A landscape with many peaks, sampled at points; each row gives a point and its height.
A climber steps from a point to the highest of its 5 nearest points, and stops where none of them is higher. Distance is the straight distance between rows; heights are no part of it.
taf: [100 109 161 133  99  99 120  85 108 161 162 142 135 117 140 133 125 137
 112 129 118 155  90]  h=37.5
kuv: [ 96 142 124  83  58  83 141 110 104 136 134 126 112 125 135 126 102 116
  94  88 111 149  85]  h=15.9
litan: [118 140 136  47 149 138 113 137 149 106  86  84 114 117 129 119 106 108
 118 129 130 135 127]  h=31.4
gubil: [116 124  63 129  51  99  89 152  84 162 151 165 130 124 136 132 123 114
 136 110  99 143 109]  h=45.7
rure: [192 105 117 180 126 154  97 156 132 135 134 145 112 119 155 120 126 122
 169 154 135 103 141]  h=49.9
dolu: [ 66 121 162 140 151 100 137 113 120 158 138 126 142 115  95 107 145 157
 116 100  99 163  89]  h=39.4
fad: [ 71 153 178 205 166 161 157 102 153 118  94 170 134 153 160 128 150 158
 132 129 123 126 133]  h=35.3
dem: [ 72 105 119  77 163 143 165 119 155 146 126 125 143 132  72 158 150 108
  85 134 116 159 115]  h=38.5
meroz: [ 67 140 157 187 115  96  84  67  94 161 126 172 131 118 153 130 150 173
  97  89 114 182  85]  h=36.7
ruku: [146 128 149 138 178 145 188 125 152 134 147 139 139 163 115 161 170 152
 120 142 155  94 133]  h=38.7
Tir: [112 122 179  77 187 164 138 133 170 134 110 111 109 123 116 134 159 118
 141 164 139 149 133]  h=42.2
Fef: [125  96  48 174  28 117  70 162  87 122 155 120 136 109 114 185 106 114
 134 122 149 148  76]  h=32.6
Pote: [131 142 138  83 184 131 191 134 139 119 116 151 142 163 104 135 137 154
  91 143 162 111  89]  h=33.9
Livam: [149 113 173 167  95 104 123  72 101 148 167 147 133 125 138 146 142 135
 118 121 118 125  93]  h=43.7
loka: [186 121 114 187 107 176 146 122 146 121 149 124 134 107 163 147 156 117
 231 189 136  89 174]  h=49.3
gafi: [ 93 138  79  55 143 161 122 170 162  90  69  89 107 117  83 106 151  99
 120 137  81 161 147]  h=13.9
Tirug: [219 151 123 160 177 159 100 147 133 113 130  96 118 141 162 112 124 149
 158 167 153  77 193]  h=62.1
vuba: [127 137 142 107 193 168 169  81 200 122 108  89 130 137 116 155 191 158
  56 144 132 159  96]  h=39.1
Lezi: [ 78 126 193 168 181 150 145 105 157 127 109 105 120 112 121 119 163 130
 131 126  96 151 157]  h=45.8
mago: [138 125 196  94 196 144 135 142 152 126 133 118 111 123 138 116 140 118
 134 171 172 118 165]  h=38.4
zudis: [162 128 143 139  68  96  94  91  91 140 181 127 120  96 136 181 125 119
 116 122 150 138  85]  h=37.0
Bip: [110 139 140  51  93  90 140 116 112 151 104 116 101 162 108 123 112 104
  82  94 122 140 107]  h=22.4
laz: [100 127 107  53 206 141 121 116 173 137 103 102 109  94  87 138 146  74
 113 164 139 131 149]  h=41.0
timoz: [ 84 116  91 101 103 114 112 180 117 154 125 145 139 111  91  86 144 147
 163 113  55 186 134]  h=47.0
daz: [192 126 136 170 125 163 132 145 145 132 123 144 127 128 151 130 137 114
 196 173 129 104 160]  h=48.4
rapu: [139 133 214 143 171 137 159 121 148 138 137 114 117 128 142 139 141 119
 158 147 137 111 181]  h=48.9
munu: [115 116 182 159 129 118 134 103 126 136 130 125 139 120 140 128 156 142
 141 133 104 134 127]  h=59.8
zum: [192 126 123 181 140 139 119 135 122 102 159 126 107 119 157 134 163 125
 202 174 153  92 148]  h=52.2
lepoz: [ 87 133 104 138  70 122  75 171  87 120  80 139 161 103 128 100  68  99
 129  89  83 114 130]  h=40.0
Liko: [177 112 161 157 112 124 120 102 108 136 158 171 123 103 153 157 142 122
 153 146 157 107 125]  h=55.9
div: [167 121 153 186 173 129 198  85 135 139 161 161 119 159 103 161 129 149
 131 150 180  80 114]  h=45.4
Fibot: [142 148 146 114 147 127 111 118 125 131 160 127 135 138 145 112 100 144
 126 150 181  71 134]  h=22.1
Leser: [ 71 115 119 142 103 119  94 176 101 166 136 161 159  89 107  91 130 116
 201 139  79 176 161]  h=48.2
tozag: [156 146 151 116 188 148 122 142 138  96 144  87 112 137 139 110 119 139
 161 164 174  91 185]  h=31.9
boro: [ 89 139  69  84 106 131 122 178 149 100  52 118 112 130  66  78 123  90
 101  89  47 134 147]  h=12.9
dida: [144 166 148 123 218 160 124 137 114 122 156 107 145 144 134 120  93 145
 111 172 211  91 180]  h=21.9
Bipig: [130 114  94 133 122 116 113 171 123 114 108 135 173 104 128 124  85 144
 160 126 129 108 163]  h=25.7
Daza: [115 101  81 168  71 120  70 165  91 119 118 156 157 105 139 142  85 106
 157 108 123 136 144]  h=46.1
piva: [ 64 164 133  49  95  92 142  97 136 166 114 139 111 158  75 111 120  82
  82  78 101 158  77]  h=28.6
marav: [122 111 195 173 133 135 131 103 148 153 141 120 122 113 155 110 169 131
 159 133  90 145 147]  h=60.7
Defom: [ 78 132 147  97 117  99 140 102 123 151 143 114 138 123 105  99 157 136
 118 102  76 188 108]  h=29.9
tisem: [165 132 191 148 164 148 113 113 140 126 151 129 122 138 158 130 124 122
 182 182 153 106 160]  h=42.0
nuso: [103 100 106 111 108 143 102 169 109 117 115 134 134  98 153 121 126 140
 147 132  81 139 143]  h=41.8
Memav: [151 147 108  91  60  75 120 111 104 121 119 126 100 176 159 116  81 122
  87  87 139 106 113]  h=18.2
zizek: [105 126 197 210 114 155 148  93 136 122 127 169 131 122 137 163 134 150
 136 116 145 112  95]  h=51.0
puti: [159 117 145 185  99 106 108  99 114 160 151 118 142  96 147 139 151 139
 137 114 113 167 119]  h=45.6
dena: [ 92 146 126  53 116  89 136  98 128 136 123 126 113 172 120 113  76 111
  72 105 157 133 107]  h=27.9
Vorun: [140 137 172 199 161 132 192 123 157 141 124 169 143 141 119 166 133 118
 140 151 143  96 155]  h=43.8
Sed: [187 150 142  98 187 132 204 126 148 132 158 129 127 157 121 139 146 178
  97 154 201  97 130]  h=41.7
zef: [160 143 101  79 137 110 142 140 132  88  84  64 173 128 131  94 110 124
 133 113 133  85 157]  h=18.6
tozat: [113 105 133 106 159 137 181 108 151 135 128 138 143 156 109 141 151 160
  77 112 130 147  87]  h=36.5
lusuf: [150 167 103  92  83 102 112 116  95 101 115 117 124 165 156 109  71 101
  89 108 143 110 114]  h=22.7
Fira: [150 100 148 189  53 116  94 107  92 124 184 130 132  97 107 190 166 125
 106 103 197 142  81]  h=38.6
Rele: [125 143 128 112 239 159 157 172 142 140 126 112 127 118 113 116 119 136
 136 174 211 100 178]  h=31.3
kubut: [ 99 138  75  91 107 116 134 190 130 101  45 118 131 142 129  96  77 102
 149 100  85 123 153]  h=14.2
bina: [111 107 170  85 149 127 134 118 141 144 136 130 122 136 122 128 123 128
 140 134 147 133 121]  h=42.3
fid: [107 112 161 210 102 118 120  86  98 136 161 192 129 121 140 175 136 131
  94 100 168 113  75]  h=48.8
vumat: [161 143 187 209 132 170 149  83 137 136 145 118 132 116 163 129 166 106
 184 170 137  84 151]  h=58.3
rut: [115 111 137 141  77 110 113 120 109 163 143 128 133 107 142 130 142 142
 130 116  89 166 122]  h=49.6
mibav: [134 123  76 158  42 118  98  89  70 157 168 121 122 103 116 230 159 142
 116  89 138 162  78]  h=37.9
mevo: [146 132 135 117 123  94 138 100  97 113 201 147 116 152 127 135  81 131
  87 134 207  99  89]  h=34.9
toz: [162 113 168 125 164 150 127 132 155 127 136 115 121 128 166 126 161 129
 177 156 121 128 163]  h=46.3
tora: [128 121 191 129 184 174 139 130 158 136  98 100  99 100 112 129 188 106
 184 177  85 162 189]  h=46.4
Nisi: [158 110  74 138  43 108  87 135  90 133 173 120 111 101 142 181 130 127
 105 120 170 156  75]  h=38.1
dit: [117 102 160 101 176 143 173 133 134 149 138 143 138 158 113 154 144 136
 114 130 160 120 124]  h=34.7
Tume: [117 137 111  70 116 122 147 107 118 120 148 140 117 171 130 133  80 144
  72 126 181 115  98]  h=30.2
bif: [155 116  90 159  64 125  79 121  96 141 166 118 130 111 133 188 134 122
 136 110 163 142  92]  h=45.3
tudan: [121  91 120 101 128 140 128 176 138 120  98 118 104 126 134 102 148 145
 154 136  71 170 153]  h=37.2
Lik: [158 166 128 110 192 145  98 156 158  87 121  77 126 133 153  99 145 159
 162 177 165 111 183]  h=24.1
Movel: [144 103  77 136 108 100 133 138 104  85 115 137 188 129 128 115  34  83
 145  92 136  71 174]  h=17.6
Mukez: [122 124 102 100 130 134 114 190 135 118  66 117 122 128 119 102  96 102
 160 144  83 146 131]  h=32.4
bavo: [120 146 122  78 214 155 121 149 148  94 106  70 131 105 119 125 142 107
 117 167 177 104 198]  h=38.0
nep: [123 113 134  80 194 181 124 144 156 102  80  73 120 103 106 119 153 106
 160 169 115 137 194]  h=42.7
Nedo: [195 126 100 112 115 120  97 114 116  76 155 119 133 119 167 133 100 146
 129 139 146  93 125]  h=26.3
bita: [108  92 113 185 110 142  91 169 108 151 133 165 138 109 122 114 110 115
 197 146 100 138 146]  h=48.5
toge: [128 119 169 143 128 111 157 103 134 158 171 161 137 143 110 152 107 153
  97 148 161  90 108]  h=36.1
Bedo: [ 93 112 152 106 209 168 179 114 187 140 104 122 115 118 106 159 181 108
 122 164 149 129 148]  h=37.8
losud: [125 153 120  50 156 126 137 134 142 120  93 107 128 166 115 105  92 114
  96 138 169  96 119]  h=30.5
Sema: [134 122  85  99 111 102 134 165 123 112  57  98 160 137 111 102  69  84
 131  88  97  66 167]  h=2.0
fedor: [140 122 122 151 135 144 115 169 141 135 116 120 115 117 174 113 139 133
 166 153 102 137 158]  h=40.8
foto: [121 139 156 137 192 179 167  93 175 100 111 114 111 155 140 150 207 174
  81 134 124 143  96]  h=35.0
korim: [155 133  72 116 135  78 156 165 135 118 123 105 174 139 109  86  67  77
 123  77 107  66 183]  h=8.5
Pina: [ 98 119 164 162 198 186 176 122 190 114 109 138 123 149 120 149 169 150
 103 135 115 144 110]  h=24.2
Kesuk: [ 77 125 179 189 130 124 150  88 103 137 131 152 156 134 128 137 149 163
  96 113 128 162 109]  h=48.7
Suviv: [ 95 121 116  73 219 163 140 131 159 125  98 106 140  67  73 160 151  95
 104 184 155 141 175]  h=40.3
tira: [145 153 134  81 150 114 108 118 117 105 133  93 125 146 145  88 101 140
 129 139 155 106 155]  h=26.6
Vasun: [153 148 120  81 194 145 119 149 168  82  84  69 126 120 137 115 133 122
 130 147 166 122 199]  h=33.5
Gon: [128 107 138  74 159 159 124 161 157 112  97  84 112 102 126 122 150 112
 149 158 110 171 166]  h=40.6
kotuk: [142  93  78 156  83 129  87 164  94 130 137 168 137 105 132 138  96 125
 156 141 143 117 134]  h=47.5
nugus: [173 138  66  93  96  81 133 114 120  92  99  94 148 161 139  91  86 115
  97  84 120  78 146]  h=14.7
vakol: [180 155 147 207  84 134  97  91 119 123 195 141 114 117 127 160 159  99
 148 141 184  97 110]  h=52.5
dopif: [163 115 115 133 146 149 121 183 150  94  99 117 128 122 157 117 100 140
 173 145 120  92 167]  h=27.0
Dofo: [123 152  78  54 120 119 113 155 147 102  64  89 123 144  94  92 116 108
  99  94  84 126 139]  h=17.0
kiluk: [121  92  85 164  53 115  23 142  62 111 106  94 160  83 137 140 114  75
 162  98 122 127 119]  h=46.9
zoga: [166 119  80 110 125  75 156 138 100 124 110 110 161 166 107  88  68  69
 109  73 102  48 189]  h=7.4
dide: [ 92 133 111  44 189 153 164 133 169 144 108 117 128 133  77 133 109  95
  88 132 150 151 105]  h=38.9
Pelen: [130 144 111  39  96 119 101 139 147 118  82 109 100 167 124  96 110 106
  87 111 101 135 105]  h=24.7
Fuze: [106 113 137  84 183 157 174 141 165 151 122 142 155 135  96 148 156 157
  69 139 145 130  90]  h=35.6
noriv: [177 127  60 108  67  98 109 121 112 102 124 131 119 137 152 112  89 129
  98  98 121 104 113]  h=15.3
zes: [127 128 173 179 124 152 181  99 148 101 124 157 111 178 143 163 154 174
 103 108 143 119 101]  h=46.0
dop: [142 103  74 145  47 105 112 139  97 152 156 148 132  90 139 134 106 143
 143 105 103 161 102]  h=44.9
tid: [163  89 132 166  91 130 130 157 124 161 154 133 132 102 170 139 163 120
 174 138 119 126 129]  h=61.4
Bos: [157 114  76 129  24 101  96 128  86 122 165 135 109 119 159 166 104 119
 113 120 149 141  97]  h=31.2
tese: [137 122 140 153  88  98  98  74  98 164 171 140 126  98 146 147 132 131
  97  90 124 162  88]  h=39.7
febul: [130 129 130 113  56  90 117  95  80 134 172 152  99 112 141 158  85 123
  86 111 161 136  84]  h=28.0
neduf: [141  74  99 204 110 139  91 164 114 135 137 159 124 112 142 150 118 101
 172 145 141 111 115]  h=49.0
befi: [ 85 108 141  50 193 144 140 117 159 130 108 117 113 102  60 136 158  95
  97 152 128 156 135]  h=39.8
nev: [ 47 158 136 209 136 135 124 106 123 131 113 168 124 140 149 115 170 156
 114 104 112 161  97]  h=34.8
Pepa: [170 149 125  85 211 145 182 117 163 140 129 109 122 139  97 146 178 171
  76 157 181 109 115]  h=39.9
Vova: [173 143 160 171 101 128 125  95 111 119 192 137 117 129 132 152 127 125
 145 145 191 100 110]  h=50.7
kulo: [201 117 132 138 145 124  92 131 115 108 141 113 121 137 167 122 142 132
 163 170 150 100 138]  h=42.9
Ligep: [113  97 155  88 134 122 161 123 120 134 166 167 137 156 103 160 120 164
  74 137 143 130  92]  h=32.9
Fiduv: [158 139 141 162 131 110 146 119 102 123 201 180 114 141 111 184 119 159
 109 135 182 102  87]  h=45.5
simol: [111 144 135  35 146 128 130 130 144 132  83 104  93 138 101 103 123  98
 106 122 137 140 100]  h=35.2
Pubu: [115 107 181  84 141 120 130 131 151 149 134 102 111 128 122 107 154 130
 144 127  98 170 123]  h=49.5
pemaz: [ 78 165 102  55  92 118 116 132 126 142 106  99 100 163 107 117 144  97
  88  94  73 155  97]  h=9.1
Pegeg: [156 115 152 198  85 125  81  76  91 153 151 140 115  97 166 162 157 145
 119 125 115 152  98]  h=46.8
budep: [143 123  60 160  69 102 105 142 108  86 142 153 156  98 130 141  66 115
 127  89 135  95 121]  h=25.3
pekuf: [141 168 123  76 117 104 120 118 103 110 150 113 133 167 141  97  60 128
  86 106 183  91 108]  h=26.8
nuf: [113 134 161 101 216 160 144 148 169 126 112 103 118 105  83 133 153  97
 113 182 191 103 164]  h=37.3
Kop: [100 134 163 180 101  96 102 102 114 146 137 141 146 126 149 105 167 159
 129 101  85 176 133]  h=45.1
Tul: [ 85 108 156 101 204 160 143 114 163 135 119  96 112 108  91 125 168 104
 135 158  91 165 141]  h=40.2
zoka: [192 165  97 108 173 131 173 130 119 130 201 151 129 161 122 124 101 184
  85 148 188  99  83]  h=39.0
zimu: [114 132 108  57 195 172  96 134 157  93  81  75 104  87  88 132 144  70
 118 172 116 163 163]  h=41.6
tabur: [186 153 169 146 161 135 207  92 152 126 141 127 119 142 135 141 175 206
  94 133 166 104 108]  h=45.2
Roda: [ 81 116 149 152  99 114 101  86  96 156 156 143 146 117 119 127 129 171
  97 104 110 173  81]  h=40.4
Remo: [139 121  61 128 102 114 131 146 108  90  96 128 142 135 152 114  92 121
 125  99 111 101 143]  h=11.7
velas: [122 118 155 136 168 140 178 113 163 136 123 146 124 170 119 143 174 168
  66 118 142 123  90]  h=39.3
gal: [169 128 141 214 141 131 167  89 138 116 163 177 126 131 123 189 134 139
 108 134 180  84  97]  h=57.6
mifes: [105 153 173 238 126 128 137  90 116 122 125 160 130 129 146 163 144 156
 113 117 142 124  99]  h=51.2
lilef: [181 154 153 164 142 107 115  91 109 121 199 133 103 131 134 156 120 120
 141 171 194  83 137]  h=42.6
zakuv: [177 144  99  94  69  61 111 120 116 120 112 117 109 159 130 100  90 102
  75  81 127 109  97]  h=19.0
Sonob: [141 112  68 175  64 127  69 156  76 127 135 168 136  99 139 142  97 107
 132 121 134 140 106]  h=44.8
gakek: [ 92 139 150 181 176 151 162 112 150 127 117 163 134 142 139 131 162 176
  86 109 114 142 106]  h=33.4
teve: [130 145 155 231  90 131 104  74 115 131 164 155 117 112 117 192 136 133
 109 127 155 115  95]  h=49.7
pobof: [166 139 135 119  94  90 109 106 101 128 173 124 106 115 147 144  91 119
 118 134 179 119  89]  h=27.2
rilu: [161 173 112  75 133 116 100 106 121 105 130  61 137 167 126  98  93 131
  88 109 161  82 138]  h=20.8
vazu: [ 58 148  85  95 111 126 124 199 144 106  89 119 120 133  87  65 105  87
 151  94  59 140 143]  h=17.7
kula: [ 85 130 140 122 154 128 181 126 174 119 114 148 143 156 105 135 162 169
  82 112  94 159  84]  h=34.4
Suv: [ 92 137 111  75  71  89 137  92  84 159 155 153 103 161 131 134  86 149
  68 112 142 145  78]  h=26.7
rit: [ 97 121 179  81 134 122 138 118 126 128 138 125 116 137 115 113 120 122
 111 134 132 161 103]  h=39.2
sot: [167 119  90 140  70 127  87 144 114 112 160 144 120 106 156 134 110 138
 156 123 129 118 108]  h=44.6
perut: [111 117 162 110 202 163 127 139 165 120 115  91 117 116 128 115 174  97
 164 165 141 130 182]  h=46.2
Mimo: [ 75 110 110 115 171 152 167 104 174 136  93 124 145 136  86 165 150 148
  81 118 111 160  77]  h=36.2
Lisi: [156 141 160  99 154 122 141 108 114 115 165 149 113 142 137 115 103 123
  91 148 179  92 125]  h=27.1
namo: [100 158 148 170 160 163 163  94 176 109 101 157 106 173 166 127 174 185
  84 111 102 162  96]  h=27.3
Tos: [168 138  59 130  61 103 121 115  96 112 151 130 132 142 134 140  89 140
 100  71 165 115 102]  h=23.9
vibi: [100 120  72  95  73 109 132 174 116 145 128 142 138 132 126  91 114 143
 142 129  79 169 103]  h=36.3
mupu: [ 80 130  80  94  92 116 130 171 132 123  92 131 128 131 111  79 129 117
 129 104  49 160 133]  h=30.3
pifid: [165 118 129 126 109 141 109 138 126 133 123 129 110 125 165 111 124 141
 158 170 115 107 138]  h=40.7
lud: [111  98 119 108 189 162 189 140 164 146  91 121 133 117  68 171 189 124
  88 145 130 148 125]  h=38.3
Mefik: [114 124  90  97 102 111 140 171 136 111  70 125 147 161  99  98  80  58
 131  68  88  85 165]  h=6.3
lut: [182 136  65 107  78  92 116 126 111  91 131 110 151 168 145 107  90 105
  77  72 116  74 141]  h=16.3
vapef: [143 132  85 109  29  95 132 122  96 143 135 154 109 121 154 140 101 154
 107 125  99 175 105]  h=25.2
pitu: [147 130 104 100  80  93 116  93  89 107 178 122 112 132 132 146  64 130
  91 102 171 105  87]  h=29.5
vofe: [159 149 190 145 180 129 137 114 115 125 167 135 115 139 119 115 114 127
 155 167 179  78 163]  h=30.4
kon: [ 97 131 116 114 110 110 122 176 147 109  59 108 157 137 101 103  77  77
 128  84  74 108 147]  h=7.0
goven: [103 100  99 178  70 119  68 149  86 121 107 146 141  98 141 114  85 101
 183 120 129 119 121]  h=47.8
zir: [100 122 147 124 105 122 117 138 131 160 131 124 137 116 138  92 146 139
 164 126  75 169 128]  h=54.7
Samu: [132 108 168 128 146 157 139 156 159 132 134  93 105 111 146 116 188 152
 179 169  80 167 179]  h=43.0
rupi: [ 89 131 123  79 102 110 131 132 134 149 128 116 135 151 101 106 139  95
 112 101  96 165  95]  h=20.5
kelu: [139 101  96 156  74 129 116 151  99 146 143 167 112 129 143 114 130 132
 181 127 101 150 117]  h=47.6
fub: [ 83 141  76 111  98 112 122 165 136 124  71 120 126 130 100  99  74  83
 118  97  56 116 126]  h=14.9
koni: [ 73 128 146 102 104  96 157  84 123 172 148 150 126 138  98 112 111 133
  87 107  92 151  84]  h=31.1
larug: [100 124 153  72 120 118 122 125 150 153 125 112 122 136 103  80 139 134
 126 130  86 190 125]  h=42.8
gonuf: [128 105 170 114 115 103 136 117 125 144 165 138 115 135 145 132 121 140
 117 129 129 128 114]  h=33.2
tad: [173 131  73 147 140 118 117 159 136  78 126 109 173 123 146 110  87 143
 148 127 131  84 172]  h=61.3
dozab: [124 123 215 166 152 153 134 114 162 126 121 125 128 130 157 136 161 119
 152 147 115 124 156]  h=56.9
tozo: [120 139 193 205 140 142 126 124 141 142 124 120 116 112 146 119 174 132
 199 156  70 150 180]  h=58.2
roze: [120 143 113  51  79 115 129 118 122 139  97 107  82 175 143  92 110 106
  85  78 117 138  92]  h=20.1
rebu: [116 103 152 143 139 125 179 116 137 122 164 176 126 146 127 138 110 165
  93 117 164 107 109]  h=32.8
lek: [161 150  93  62 177 135 119 138 149  77 104  51 143 128 140  87 128 113
 124 118 164 108 189]  h=26.4
Fivel: [107 142 146  81 188 161 141 149 138 124 123 118 126 148 110 133 120 120
 114 155 164 115 145]  h=38.2
vafis: [121 134  93 150  65  88  85 141  89  91  94  97 172  92 138 110  76  78
 158  92 106  95 161]  h=37.7
Vizub: [117 133 121 145  57  83 103 102  79 171 169 136 120 101 132 142 135 151
 109  85  97 177  72]  h=64.1
Neba: [ 81 118  92  99 127 159 126 189 128 123  98 138 121 129 121  98 114 119
 160 122  68 157 134]  h=40.9
Kimid: [110 132 117  64 208 163 107 118 152 104  99  86 101  71  95 128 150  70
 118 186 123 163 178]  h=41.4
Keda: [128 110  88  89  67 104 127 155 106 157 105 153 120 138 135 107 101 137
 113 115  90 153 106]  h=17.5
bap: [132 107  81 168  48 116 116 115  65 164 171 139 144  97 105 166 154 152
 161  93 104 175 104]  h=40.5
dobuk: [132 149  72  98  82  86 130 136 120 113  73 115 120 181 137 114  96 123
  78  59 105 105 135]  h=15.1
desof: [ 56 132 121  49 143 123 142 111 167 161 104 126 120 136  53 122 123  86
  68 122 108 153 102]  h=36.4
bifil: [158 145 146 147 215 134 168 114 131 131 151 138 107 162 100 114 110 153
 132 177 191  89 148]  h=25.8
Biko: [129 115 158 145  87  99 138  96  96 140 174 147 127 103 118 154 107 141
 111 114 154 136  94]  h=37.6
mil: [120 109 202 191 169 145 157 126 130 119 125 172 142 140 122 155 135 164
 123 131 131 110 122]  h=46.7
dagi: [109 136 127  64 208 144 100 134 155 117  93  95 115 108 111 135 147 108
 118 151 176 120 171]  h=39.6
koz: [151 141 157 105 178 140 147 123 129 131 144 122 121 136 112 119  95 133
 140 162 178  86 149]  h=30.6
mamo: [122 120  75 172  66 103 105 118  76 166 139 152 167  95 112 132 150 143
 135  93  81 185 101]  h=41.9
sedas: [167 184 120 101 205 146 113 132 133 113 107  69 129 119 119  94 117 148
 121 150 186 104 176]  h=26.0
goles: [ 81 137 157 154 113 113 110  86 122 141 149 146 140 158 119 118 151 163
  95  91 104 158 102]  h=45.0
mupez: [183 136 152 175 162 133 174 102 137 120 166 168 132 152 121 163 141 185
 102 135 171  79 107]  h=50.8
goza: [ 85 116  98 126 110 134 104 201 105 145 108 151 130 110 114 100  99 113
 171 119  86 142 136]  h=46.5
Feko: [ 98 109 112 184  89 130  63 160  88 159 138 139 132  87 127 113 116 104
 194 137  95 155 158]  h=48.3
kitis: [125 125 100  94 108 135 115 154 131 119 111 137 118 146 136  97 107 134
 136 108  91 146 141]  h=26.9
vuse: [147 137 113  73  90 107  94 136 121 127 111 125 119 144 181 100 113 139
 102 130 124 117 125]  h=12.1
Lefe: [118 133  84 157  80 100 122 140  86 201 148 135 139 108 109 124 152 154
 177 105  66 186 110]  h=40.1
nizig: [131 124 192 135 147 125 147 119 148 135 139 128 114 140 141 131 144 133
 154 145 142 124 140]  h=52.6
mon: [152 121 141 171 142 179 132 176 153 128 121 152 140 118 160 105 140 116
 205 169 100 135 172]  h=44.7
popa: [140 132 105  67 135 135 135 172 140 105  70 100 126 138 137 120 123 124
 134 130  97 136 147]  h=24.9
Guz: [159 132 178 191 134 121 134  98 110 143 155 157 127 112 160 167 140 124
 144 141 159 112 138]  h=58.1
poza: [156 148 166 177 170 150 197 102 162 113 111 148 125 146 144 143 166 181
 119 138 153  72 119]  h=41.5
lelo: [ 55 131  99 118  81 110  96 175  91 157 110 153 147  97  99  86 117  98
 181 120  74 162 140]  h=47.7
mem: [161 163 129  74 165 141 110 141 140  80 108  95 132 136 164 115  97 146
 128 143 153 110 178]  h=26.5
vaf: [ 69 119 159 141 214 152 171 130 177 143 124 148 132 138  86 150 184 130
 105 121 101 163 113]  h=27.6
turas: [131 168 152 238 136 170 164  96 139 125 129 172 143 135 138 165 125 151
 121 144 141  99 110]  h=52.9
Lifog: [ 91 118 111 105 144 122 115 195 142 137 108 132 127 105  96  91 161 102
 191 124  72 161 151]  h=51.3
goluv: [144 129 184 194 126 140 121  77 140 134 150 141 138 107 173 142 160  98
 172 131 121 113 131]  h=61.0
madi: [ 95 174 132 190 162 183 168 121 167 126 110 160  95 159 165 110 174 185
 125 138 115 161  83]  h=22.8
pif: [175 169 117  93 183 120 127 116 119  86  94  67 134 129 142  87  99 141
 102 123 151  86 174]  h=19.7
timat: [ 98 114 169 109 124 107 130 105 131 160 132 113 137 135 131 101 139 146
 115 132 125 160 110]  h=41.1
sume: [ 95 105  89 168  67  91  88 160  77 165 121 141 140  97 121 136 105 120
 173 103  97 158 133]  h=48.1
baz: [ 99 126 108  57 152 141 161 116 175 148 121 134 136 143  83 145 151 128
  68  98 115 161  63]  h=37.4
kuf: [107 120 131 172 128 121 127 142 148 154 140 128 139 112 132  94 176 140
 180 120  60 180 157]  h=56.2
Leva: [196 143 161 201 122 145 121 105 130 117 172 132 100 110 156 146 142 131
 170 160 159  91 132]  h=55.0
Kemaf: [152 138 116 105 191 163 163 118 180 129 115 107 134 139  97 176 187 160
  70 160 162 119 123]  h=39.5
Libo: [158 153 151 234 128 142 165  77 135 115 158 172 129 134 135 178 132 110
 159 152 184  66 115]  h=52.4
Numo: [116 148  97 171  73  81  98  76  68 155 153 150 144 108 142 155 143 160
 119  78  84 206  83]  h=43.9
tepe: [109 129  68 117  76 105 133 166 122 110  95 138 155 141 144  99  81 134
 139 113  84 123 141]  h=20.0
nek: [ 70 150 184 197 139 147 159  87 148 150 126 150 128 128 151 120 152 145
 159 108 130 140 159]  h=29.6
balit: [151 130 145  87 167 143 118 137 147 110 121 101 118 139 153 112 123 121
 147 165 123 120 144]  h=38.8
zuko: [155 109  81 139 121 134  83 156 126 111 127 140 153 114 139 137  92 126
 160 132 129  93 146]  h=36.9
lusez: [120  92 119 149 121 149 116 167 113 129 132 162 123 116 159 127  87 114
 188 151  92 148 154]  h=46.6
guzas: [116  96 120 160 124 142 140 172 147 140 134 136 136 104 111 108 152 123
 175 132  65 154 170]  h=54.9
luraf: [124  88  84 197  75 153  51 152  74 111 141 117 128 100 136 171 102  78
 161 106 170 111 124]  h=45.9
nida: [ 89 123 126 134  92  91 105 106  97 178 141 139 140 121 118 141 160 167
 133 102  85 177  85]  h=43.1
fubi: [159 126  73  87 140 133 138 177 145 102  78  87 168 139 112 109 111 121
 122  95 121  99 182]  h=10.4
rim: [136 107  82 168 106 124  85 144  89  80 111 147 171 104 145 119  69  96
 139 112 149  88 144]  h=35.7
buran: [188 115 105 176  76 149  87 111 103 123 175 141 109 135 143 189 176 112
 150 144 173 118  99]  h=50.2
pese: [158 121 163 113 164 153 137 152 160 123 124  93 114 126 159 120 147 140
 193 173 117 124 171]  h=43.6
Nad: [154 106 158 121 121 135 116 139 140 134 134 110 129 112 151 112 145 127
 161 164 100 135 142]  h=44.0
mib: [137 144 112  82 178 127 153 124 126 134 148 130 129 146 113 126 118 138
 108 145 190 114 108]  h=34.6
Luz: [152 112 162 173 102 130 125 108 132 125 141 128 128 114 178 131 164 137
 184 142  99 142 149]  h=62.3
vidi: [111 127 187 149 173 164 146 107 167 127 125  92 106 119 147 113 182 107
 159 142 115 136 168]  h=53.6

Two climbers start at each pair of points below. Name the first point that both come to, or write none.
tira / pekuf: none
tepe / Mefik: timoz
daz / pifid: zum

For each start below, name the point where the climber stops.
dobuk: gal
korim: Luz
Keda: Luz
nuso: Luz
puti: Luz
nugus: gal
madi: gal
